Points, in no order, along strands that fork, close into loops and pass close to each other.
Points whose rows are less than 43.1 apart are linked; no others are. Some points are linked to none.
q_334: [ 31  -2 -17 -24 -11  28 -49  13 -44  -3  18]
q_156: [ 53  74 -49 -72  48 -18  17  27  -8 -86 -29]
q_106: [ -9 -22  19  39 -63 -15  22   9  26  33  21]
q_512: [ 45  -7   6 -23 -18  26 -66   6 -44  -2  13]
q_283: [-17  19 -33 -15  55  16  17  -8 -17 -19 -10]
q_971: [-32  35 -16  63 -50 -23  21   6  15  45  43]
q_979: [ 50 -15  30 -18 -23  18 -69  -3 -31   1   3]
q_530: [-33  32 -54  43  -9   7  18  -5  -1  26  38]
q_842: [ 24  -3  52 -28  37 -14  -9  -2  33 -18 -35]
q_852: [ -6  -7 -14  24 -42   6  -9  10  12  33  50]
q_879: [ -4  20 -31 -27  52  21  13   4 -24 -24  -6]
q_725: [ -8 -28  52  -4  12 -24  24 -14  27  -3 -38]
q_71: [-48   7 -13  33  26 -10  27 -34   2  -3 -28]
q_202: [ 20   0 -30 -17 -11  32 -39  18 -44   0  31]
q_864: [ 38  38 -16 -51  60   6  -2  18 -15 -46 -22]
q_375: [-27  13 -36  36 -22   5  14  -4   8  29  35]
q_198: [-33  -9  26  10  33 -20  32 -28  20  -9 -47]
q_269: [ -6 -45  37  12 -45 -10  11   4  23  20  -2]
q_467: [ 10  -3   4 -23  33  17 -15   5  -7 -10  -4]
q_322: [  1 -44  41   1 -32  -9  -6   2  18  10  -3]
q_337: [ 33  -1  31 -32  40  -2 -20   2  18 -23 -25]
q_989: [ 57  67 -38 -65  53  -9  10  23  -8 -75 -32]
q_369: [ -7 -11  22 -13  36   1   6 -11  13  -8 -21]
q_944: [ 18  29 -27 -44  52  17  -2  17 -28 -34 -11]
q_568: [ 31 -27  33 -14 -27  11 -60   3 -15   6   7]
q_999: [-42   1   7  21  39 -19  31 -36  10  -8 -40]
q_938: [  8 -30  10   6 -44  12 -28   7   6  23  24]
q_398: [-25 -10 -13  10  12   5  19 -16   2   7  -1]
q_745: [ 21 -19  62 -21  25 -23   0  -5  39 -13 -41]
q_141: [ -3 -37  26  21 -61 -14  13   6  23  29  11]
q_733: [ 25  18 -53 -31 -36  34 -40  32 -77 -12  40]
q_543: [-24 -35  33  25 -24 -27  37 -11  22  12 -29]
q_766: [-31 -10   4  23  -3  -6  24 -20  12   8 -10]
q_701: [ 21   8 -51 -21 -21  38 -34  25 -58  -6  38]
q_712: [ 54  19   3 -40  11  17 -49   7 -40 -26  -5]
q_945: [ 20 -35  25  -1 -40  11 -48   7  -2  14  19]
q_472: [-42  30 -25  63 -34 -20  28 -12  14  32  24]
q_729: [  4 -35  36 -10  -3  -1 -17   2  15   1 -10]
q_263: [ 21   3  19 -30  38   4 -19   3   2 -18 -13]
q_957: [-18  -7   9  46 -62 -20  26   7  26  41  25]
q_30: [-20   9 -24  32 -35   7   6   4  10  36  49]
q_11: [-21  27 -64  26  -5  19  13   6 -15  22  48]
q_37: [  3 -25  35 -18  17  -3  -8  -2  18  -4 -15]
q_499: [-43  14 -22  58 -22 -19  30 -19  11  21  -3]
q_677: [  2  -2 -16 -21  26  20 -10   7 -17  -8   7]
q_14: [-33  17 -33  11  54   8  26 -20 -13 -11 -13]
q_549: [-13 -13  41  -5  33 -24  28 -22  31 -11 -43]
q_303: [-43  13 -24  18  42  -1  24 -25  -4  -3 -18]
q_506: [-21  14   0  51 -60 -19  21   7  24  46  40]
q_288: [-12 -39  57   9 -12 -28  34 -10  24   2 -37]
q_242: [-32 -19  10  34 -17 -18  32 -18  16  14 -16]
q_995: [ 56  52 -27 -63  54  -3   2  21 -18 -59 -25]
q_343: [  7 -18  -3  17 -54  10 -25  16  11  33  48]

A piece is two or more points that can be reached from each other along the links. Count, over all rows, the pieces, the separate loops (a circle has one, a figure eight two, a Y none), the forks (points with three links) and the tips (points with one).
pieces => 4
loops => 0
forks => 0
tips => 8

A fork is a point with three links, a tip a point with one. Leave the first point through the second and follow the links. Name the first fork or tip that comes.
q_725, q_288 => q_398
q_283, q_879 => q_156
q_141, q_269 => q_369
q_269, q_141 => q_499
q_263, q_337 => q_745
q_30, q_375 => q_11
